Each scene shows the same named points in several views. A view is turned or mirrored, and shifted as a whole, has a little noise and may leave points out.

Scene 1
View 1
beva: [ -1  27  10  13   1  -4  14 -22 -42   0  12  15 -13 -14  35  21   9  15
 -17 -16 -18  -2  19  21]
fubug: [ 51   9  18  11   7  54  -7   4 -36  19 -36  -8   1  -9  25   9 -43 -15
  35  15  15  38  23  21]
tul: [ 18 -11  20   5  -2   6 -11   8   5  20 -31 -28 -11  14   3  11 -19 -23
   3  -6   7  15 -16 -14]
Dimas: [ -3  11  24  -7 -12 -23  -2   7  -3   3 -14 -18 -16   7  21   9  -6  -5
 -18 -19  -6  -1  -9   4]
nepad: [ 16   9   6  20   8  20   3 -17 -37  17  -4   4 -12  -5  18  19  -3  -3
   3  -5  -3  14  13   2]
Tira: [ 13  11  39 -19 -18 -11  -5  29   7   1 -38 -32  -7   8  23   4 -33 -15
  -1  -7   4  10 -13  19]
solof: [ -8  19  11   1   3 -10   6 -17 -23   4   2  -3 -11  -5  26  17   5   7
 -21 -20 -12   0   6   4]
tove: [ 16   5  18   8  -5   4  -6   2 -17  17 -17 -12 -16   5  15  13 -10 -11
   0  -9   0   9  -2   0]
Nunog: [ 25   7  23  15   1  15   7  -2 -23  11 -15  -7  -7  -6  22  15 -17 -10
   4   1  -5  15  12  16]
Gova: [ 18  -4   7  25  26  27  10 -30 -23  18 -10  -4   3  -6  12  25  -9 -12
  -3   2  -7  17  17  -9]
zami: [ -4  -2  19   1 -25 -35 -15  19   4  19 -10 -21 -33  20   3   9   6 -10
 -14 -25  -3  -6 -32 -16]
Ruti: [ -3  20  33 -12 -16 -24   2  11  -7  -5 -15 -17 -13   1  29   8 -12  -1
 -17 -17  -8  -1  -4  21]
sopu: [ 10   6  -1  16  12  24   1 -24 -35  19  -6   2 -11  -3  15  20  -3   1
   1 -10   0  15  11 -11]
pigul: [  9  27   6  21  -4   6   6 -17 -54  11  13  19 -22 -11  31  20  10  16
  -5 -16 -13   3  19  19]
Vip: [ 24  10  37 -15 -23  -4 -11  33   0   8 -38 -28 -12   6  22   3 -35 -18
   6  -6   7  14 -11  18]
View 2
Ruti: [ 13  -1 -11  11 -19 -18  -3  -5  -6  -6  11   7  14  -8   3 -18 -41 -13
   6  21  19  -3   8  11]
Dimas: [ 12   3 -11   6 -10 -21   7  -4  -5  -5   9   4   6 -13  -1 -16 -34 -15
  -6  26  12   2  -3   7]
pigul: [ -5  -1   3   9  25   7 -42 -28  13   9 -18 -17  28  -4 -20 -37 -19  -5
   4   9   9 -27  10   2]
tul: [ 27  -8 -27 -12  -5  -2  18   2 -13 -10 -12   5 -25 -23   5  -7  -2 -11
 -15  17  -2  10 -14  -8]
zami: [  7   9  -2   2   0 -24  31  -4 -15 -15   8  -3  -1  -7   2 -10 -19 -32
 -33  38  20  16 -24   9]
solof: [  5   5  -2  11   9 -19 -17 -11  12   7  -2  -8  12 -13 -21 -27 -34  -3
  -2  22   1 -12   5   5]
Gova: [ 15 -12 -25  -6  19  -7 -14 -11  18   4 -29  -3 -34 -31 -24 -21  -2  13
   1  10 -24  -7  -3 -18]
tove: [ 16  -7 -16  -5   2   2  -3 -10  -4  -6 -12   0  -6 -14   0 -18 -10 -11
  -5  12   5  -3  -5  -2]
nepad: [  8  -8 -12  -2  21   8 -28 -19  11   3 -27 -13  -3 -16 -18 -27  -5  -1
   0   8  -5 -16   1  -8]
Nunog: [ 12 -18 -23  -4   4  12 -22 -21   6  -6 -18   4  -9 -16  -2 -25  -7   0
   8   5   0 -12   6 -11]
beva: [ -6   2   6  15  17  -9 -42 -25  20   8  -7 -12  25  -6 -25 -38 -33  -2
   8  15   5 -24  14   5]
View 3
fubug: [  2  20  19  15   0 -29   4 -19  39  26 -28   7 -34  29   0  -2  22   1
 -13  45   3   2 -43 -11]
Vip: [  3  37 -21   7  30   8   2 -25  20  12 -15  41  -9  13  -7  16  32 -21
 -41  -5 -11 -11 -19 -24]
Ruti: [ 14  12 -25  16  12  34  17  -3   4  -3   5  34   4  -8 -14   6  17 -27
 -46 -17  -6 -14 -13 -20]
Nunog: [ 18   5  -2  21  -4   2   6  -1  22   7 -12  24 -18   4 -11  -9  16 -15
 -18  17   2   5 -19 -18]
nepad: [ 20  -7   0  13 -12  12  12   7  17  -2 -10   9 -16   5  -3 -20   3  -4
  -5  14  10  16 -10 -15]
Tira: [  0  37 -27  12  24  10   0 -23  15   9  -6  44  -6  11  -9  20  27 -24
 -43 -12 -14 -13 -18 -22]
tul: [ -3  27 -27   4  13  -3 -16 -23  20   1 -10  36 -15  24  -4   3  11 -11
 -10 -14  -8  16   4 -22]
beva: [ 35 -23  -1  22 -20  40  35  24   7  -8   4   4  -2 -20 -10 -23   3 -15
 -27   7  13   3 -17 -12]
tove: [ 13  13 -14   7   6  13   6  -6  17  -1 -10  25 -11   9  -7  -4  13 -11
 -18  -3  -1  12  -3 -20]
zami: [ 14  20 -41 -10  29  42   5  -9   4 -15  -8  44   9   7  -2  -1  15 -18
 -24 -40  -7  17  28 -32]
Gova: [ 16  -6  -3  21 -26  -9 -10   0  21  -3   0  12 -24   6 -11 -22  -4  -6
   4   9   6  23  -9  -8]
sopu: [ 14  -6  -4   8 -17   6  10   3  16  -4  -3   0 -14  10   1 -21  -3   2
   0   7   9  18  -7 -12]
Dimas: [ 13   9 -33   5   9  35  11  -4   2 -12   8  29   5  -4  -8   0   6 -20
 -31 -31  -2  -1   6 -21]
solof: [ 21 -11 -18  15 -13  30  20  11   4 -10  10  12   2  -9 -10 -12   1 -14
 -26 -13   6   0  -6 -15]
View 4
Ruti: [ 12   1 -15 -11  10   6  -1   2   9  -4  10  17 -23  -3  -3 -24 -30 -15
 -12 -18  25   6  11 -17]
tul: [ -5  16  31 -14   1   9  24  -8  -2 -26 -13  10 -21  36   4  -5 -12 -16
  -3  -4 -22  15  -8  -8]
pigul: [  1 -13 -11   5  26 -10  -5  -5  12  19   7 -15 -40 -28  15   0 -11  22
  -3 -24  25   8 -21   8]
fubug: [ -5   2  18   1  19 -16   8 -34 -25   7 -23  -8 -65  29   6  32 -42 -13
  25 -34 -33  13 -46 -11]
sopu: [ -1  -1  22  -5  17  -5   6 -13   0   1   0 -19 -42  -8   9   6   3  17
  -1  -8 -13   7 -27  12]
Dimas: [  8   4   5 -15   4  11   7   3   7 -18  11  14 -15   6  -3 -26 -15 -15
 -14  -4   9   8   8 -10]
solof: [  5  -7   2  -9  15   4  -5   2   7  -2  18  -2 -28 -21  -2 -22  -6   6
 -14  -9  13   6  -5   7]
beva: [  4 -16 -12   4  27  -4 -13  -1   7  12  19  -8 -38 -34   5 -16  -8  17
  -6 -19  26   7 -19  12]
Vip: [  6  12   4 -14   2   6  14 -12  -7 -18  -9  26 -27  36  -2  -6 -45 -37
   1 -18  -5  12   3 -30]
Nunog: [ -6   1   7   1  20  -3   4 -13  -4  -3  -6   3 -38   7   2  -3 -21  -7
   8 -22  -5  17 -30  -4]
Tira: [  8  10   4 -18   2  10  11  -8  -7 -21  -2  29 -25  33 -12 -16 -43 -40
  -3 -15  -6  11   8 -28]

Which points are out of place in each view (at most two, in the order of its rows)? Write - if all are in place.
view 1 -> -
view 2 -> Gova
view 3 -> Dimas
view 4 -> Ruti
